Each scene shows the same named points in several views. A view is turned or mirrored, and shifted as a whole, has a little noise and may leave points out.
In the rows, zero is written as 128.

Scene 1
View 1
Q82: [ 78 100  80 142 153 154 114 128 141  86 138 107 170 125 161 149 112  93
 127 131]
Q766: [144 121 103 152 139 163 140 106 133 101 158 144 143 115 142 167 129 128
 135 102]
Q51: [123 124  99 167 148 156 123 136 152  88 175 143 152 107 186 113 127 116
 105 127]
Q756: [131 129  89 134 150 150 141 135 161  82 164 120 142  99 150 146 107 104
 123 118]
Q545: [168 145  81 181 162 140 142 173 144  99 165 121 168 104 149  84 122 111
 104 113]
Q521: [141 114 109 120 161 151 152 125 182 125 171 175 185 118 147 170 126 134
 134 136]
Q189: [135 120  94 138 143 166 142 122 134  97 143 105 138 105 148 140 108 111
 121  99]
Q145: [ 78  62  79 117 138 144 100 135 115  91 136  80 156 102 142 157  82 101
 137 126]
Q265: [152 117  95  88 156 174 159 129 166 179 133 136 204 107 135 164  94 144
 147 129]
Q881: [ 85  80 103 142 159 163 111 124 148 131 143 150 207 140 181 137 129 128
 120 146]
Q920: [ 91 119  89 124 142 164 126 105 156  93 151 137 158 119 158 189 116 106
 145 132]
Q593: [156 124  96 150 148 138 130 164 162 100 192 149 157  85 161 112 109 127
 115 131]
Q544: [105 104  87 146 165 158 139 143 133  80 126  68 150 115 155 103 104  86
  97 101]
Q576: [120  57 110 146 148 128 104 146 130  97 178 145 168 105 155 136 115 135
 120 131]
Q603: [131  83  91 103 169 112 145 147 163 100 159 130 184 109  97 188  99 110
 152 129]
Q395: [102  97  98 142 158 161 127 132 147 107 145 120 172 120 171 119 117 113
 107 125]
Q347: [112  92  94 152 160 154 135 126 124  85 131  92 152 125 146 128 117 100
 109 100]
Q982: [139  94 116 141 132 158 123  94 130 125 169 187 163 121 142 200 137 157
 155 119]
Q838: [110 151  75 159 122 170 119 101 125  76 148 118 125 109 157 176 121 101
 148 108]
Q217: [145  95  85 151 172 141 148 156 119 114 118  79 181 119 118 105 107 105
 110  94]
Q618: [118 130  90 151 156 155 130 131 163 103 162 150 176 120 166 143 126 114
 124 134]
Q431: [162 117 109 132 129 174 139 118 133 125 164 138 136  90 154 143 108 145
 126 103]
Q231: [106  88  92 145 160 143 121 139 137  99 144 118 179 122 149 136 117 108
 120 124]
Q551: [104  78  94 131 156 138 123 134 139  96 148 122 173 118 139 158 110 112
 130 125]
View 2
Q545: [125 101 126 104 117 100  87 134  99 196 175 104 147  83 120 135 104 142
 140  77]
Q982: [ 83 148 136 156 167 131 130 142 137 133 134 119 125 105  47 185  45  69
 187 113]
Q920: [ 84 134 177 167 177 119 155 132 108 133 141 113 137 134  75 150  93 129
 150 106]
Q521: [123 144 164 153 168 116 112 115 137 132 146 134 151  95  88 142  61  96
 168 111]
Q347: [ 82 118 151 102 131 100 144 155 109 147 129 122 136 115  94 150 134 152
 124  96]
Q189: [ 82 113 135 105 150 119 126 151 123 151 161 113 136 127 101 147 113 133
 138 103]
Q576: [ 95 153 149 139 126 149 109 156 104 138 138 150 128  74  78 156 125 122
 177  99]
Q838: [ 68 104 144 151 166 115 164 151  91 165 160  77 132 153  72 159  92 139
 140  92]
Q766: [ 84 120 131 127 152 116 138 150 123 150 149 104 138 122  74 161  70 106
 153 104]
Q145: [ 57 133 155 146 160 135 158 146  96 128 131 149 121 127 110 164 175 163
 153  94]
Q431: [ 82 120 125 112 163 140 104 153 140 148 180 111 132 125  91 153  87 105
 159 110]
Q82: [ 86 131 182 149 154 109 145 136  92 146 127 120 126 113  89 151 137 157
 136  93]
Q618: [112 129 174 149 153 110 114 127 104 160 149 108 137  98  82 140  87 127
 148  96]
Q603: [103 137 132 167 166 108 165 103 119 118 123 175 164 110 131 152 107 121
 181  94]
Q756: [101 115 148 133 154 123 135 139 106 151 166 115 156 126 104 126  98 139
 146  97]
Q593: [120 121 138 132 134 141  87 140 101 171 185 121 154  90 106 125  93 128
 168  90]
Q265: [104 138 157 136 208 103  93  87 177 127 149 143 127 113 131 167  95  94
 160 117]
Q395: [ 99 133 180 122 144 117 110 143 111 149 142 120 127  96  86 143 125 143
 136 102]
Q881: [101 156 204 148 155 116  97 129 115 140 117 128 106  74  68 167 121 125
 150 106]
Q231: [ 96 133 162 133 141 109 129 136 105 147 128 134 130  94  95 156 131 141
 145  93]
Q551: [ 90 137 155 143 147 117 143 135 108 133 127 146 138 102  96 155 125 135
 156  96]
Q217: [ 95 110 122  83 129  81 118 130 128 158 128 140 134  95 134 164 146 147
 129  88]
View 3
Q618: [117 121 140  79 139 124 159 149 150 152 134  97 166 137 108  93 187 130
 138 141]
Q920: [124 125 160 101 129 114 149 128 140 157  98  75 148 121 122  98 184 126
 104 151]
Q189: [123 103 157  84 144 127 131 133 131 159 112 142 148 129 112 104 137 120
 131 115]
Q82: [138 148 155 102 115 128 160 137 138 139 115 103 182 129 123  87 157 114
 102 127]
Q593: [ 87  93 154  72 144 129 130 161 174 157 163 125 168 129  91  82 165 129
 162 119]
Q544: [154 138 153  90 129 126 147 145 132 147 121 156 185 139 118  96 111  86
 129 103]
Q766: [107 111 150  69 147 123 131 129 129 171 104 119 131 126 106 118 170 152
 124 139]
Q603: [ 65 175 173 138 144  96 129 125 140 140 149  94 135  98 133 105 160 125
 126 145]
Q51: [127 100 141  61 128 140 146 159 165 166 133 123 183 147  93  86 170 131
 137 125]
Q521: [ 86 121 142 109 158 112 145 141 147 171 147  91 126 140 119 100 209 142
 150 157]
Q431: [102  71 154  87 156 134 121 128 133 168 115 133 123 133 109  97 164 144
 141 115]
Q838: [137 105 166  47 130 120 139 127 134 145  70  97 156 103 101 112 157 130
  99 139]
Q395: [134 125 139 103 127 138 156 144 140 156 133 127 172 151 120  84 164 121
 129 118]
Q576: [ 82 135 152 110 108 148 124 140 156 162 152 128 169 140 108  77 168 163
 113 109]
Q145: [117 145 181 135 104 137 133 116 131 125 112 117 170 109 135  75 130 114
  83 102]
Q756: [115 111 163  81 143 109 135 144 156 160 123 114 155 117 106  99 150 105
 135 134]
Q881: [133 138 123 116 122 152 178 139 124 146 135 106 171 169 130  76 203 149
 121 129]
Q982: [ 76 116 144  93 138 134 128 115 125 173 109  94 111 134 113 108 213 197
 110 149]
Q347: [139 149 148  91 125 130 142 137 125 158 114 147 168 138 117 106 127 116
 116 114]
Q265: [ 90 100 148 145 188 116 159 118 103 127 144 103 104 133 148  89 195 126
 169 134]
View 4
Q551: [134 139 142 150 111 104 117 135 126 113 131 136 130 128 132 151 120 107
 143 172]
Q231: [132 118 153 144 119  97 103 126 130 114 127 135 136 131 132 158 113 102
 130 173]
Q521: [145 141 144 142 140  89 136 110  92  86 110  90 123 132 167 143 178  95
 147 172]
Q593: [130 111 187 135 137  78 151 110 111 125  79 108 148 142 121 139 154 112
 107 146]
Q838: [116 156 147 139 172  87 119 146 156 130 164 126 197 119 139 124 142 137
 121 169]
Q51: [121 106 175 117 147  63 124 118 140 114 109 122 154 152 131 137 144 103
  98 163]
Q145: [123 146 144 136  96 119 113 166 150 137 144 159 146 122 113 166  94 119
 169 161]
Q217: [141  79 169 181 122 140  83 115 121 112 125 132 142 117 114 169 104 130
 114 148]
Q395: [127 101 161 123 130  88  99 128 139 105 126 130 138 142 137 158 128 101
 131 164]
Q347: [127 101 152 155 126 109  93 139 151 104 149 144 146 128 121 144 112 123
 114 156]
Q618: [126 125 163 132 143  73 114 116 123 113 121 110 147 133 154 149 149  94
 124 178]
Q431: [149 116 153 126 169 120 144 129 123 102 113 114 163 147 130 140 166 144
 138 138]
Q766: [141 136 134 145 168 106 131 121 127  98 138 116 163 137 143 123 155 134
 119 166]
Q544: [115  80 179 153 115 104  80 147 161 114 145 143 149 117 112 154 111 120
 110 139]
Q982: [163 173 101 128 172 109 154 111 105  92 124 114 145 161 159 130 157 123
 149 195]
Q881: [142 120 139 104 133  82  92 112 124 101 120 128 123 158 159 178 121  76
 152 198]
Q265: [156 123 156 144 148 139 112 118  79  95 112  83 137 113 172 188 174 112
 197 153]
Q576: [144 135 138 124 114  96 146 120 121 116  97 144 123 164 116 147 116 106
 127 174]
Q189: [132 107 162 143 148 116 117 139 139 108 133 126 161 131 124 142 142 138
 125 142]
Q545: [127  80 201 161 147  88 115  93 115 127  90 108 161 129 117 147 134 118
  75 149]
Q82: [116 132 153 134 118  83  95 144 148 123 148 137 148 123 139 157 116  96
 140 178]
Q920: [121 163 137 131 141  79 119 147 137 112 154 117 153 120 158 141 154 104
 155 177]
Q756: [118 127 172 149 135  87 128 141 132 114 129 114 155 115 133 133 155 118
 122 145]
View 5
Q189: [128 157 154 130 175  89 152 127 152 149  95  91 141 130 111 126 136 103
 136 114]
Q217: [121 139 115 148 184 110 170 126 167 139  88  74 181 156  74 145 120  91
 122 133]
Q551: [121 171 147 136 154 116 149 100 151 143 110 122 171 172 104 132 169 100
 131 104]
Q231: [122 156 150 138 160 115 158 108 143 148  93 115 177 166  97 146 161  92
 133 103]
Q593: [ 99 172 165 146 169  90 168 109  98 128  43 113 139 132 121 131 155 116
 114 130]
Q982: [106 210 204  94 150  67 143  78 157 151 118 111 145 198 169 136 156 105
 120 120]
Q544: [141 126 125 149 179 117 162 145 152 155  90  97 166 122  76 141 144  92
 146  91]
Q395: [112 145 168 135 177 111 151 116 139 150  80 110 172 148 106 148 163  89
 140  93]
Q545: [113 150 142 145 173  83 185 132 106 140  34  93 155 128  94 161 123 103
 107 139]
Q521: [ 76 197 179 104 168  83 120  82 140 129  84 124 172 155 136 151 168 117
  98 115]
Q756: [125 173 151 130 158  88 140 122 131 144  89 121 143 118 106 134 153 117
 118 106]
Q881: [ 96 150 199 122 171 118 142  88 136 150  85 119 199 187 116 163 182  71
 142  90]
Q51: [118 155 179 130 168  92 171 125 106 153  54 118 148 133 127 154 159  99
 132  95]
Q603: [108 206 122 134 137 108 122  78 160 122 127 137 176 174  91 121 168 121
  97 131]
Q920: [131 182 181 110 142  88 116 101 146 158 121 137 158 142 113 144 174  98
 131  89]
Q82: [138 152 160 135 149 115 141 113 140 161 107 130 174 151  86 147 171  83
 144  86]
Q265: [ 69 184 190 115 188  86  84  68 171 119 106  84 184 149  99 131 148  95
 105 153]
Q347: [139 143 133 134 169 110 166 134 161 158 104 100 164 149  99 143 144  94
 141  91]
Q145: [151 155 145 160 144 133 138 107 154 152 137 116 159 167  79  99 174  84
 162 105]
Q766: [126 185 172 104 159  67 151 115 152 157 106 104 139 152 140 143 137 107
 122 110]

In a view up to two points have been moved. Name them for each view, in the order of its rows, or write none.
view 1: Q189, Q603
view 2: Q982, Q576
view 3: Q881
view 4: none
view 5: none
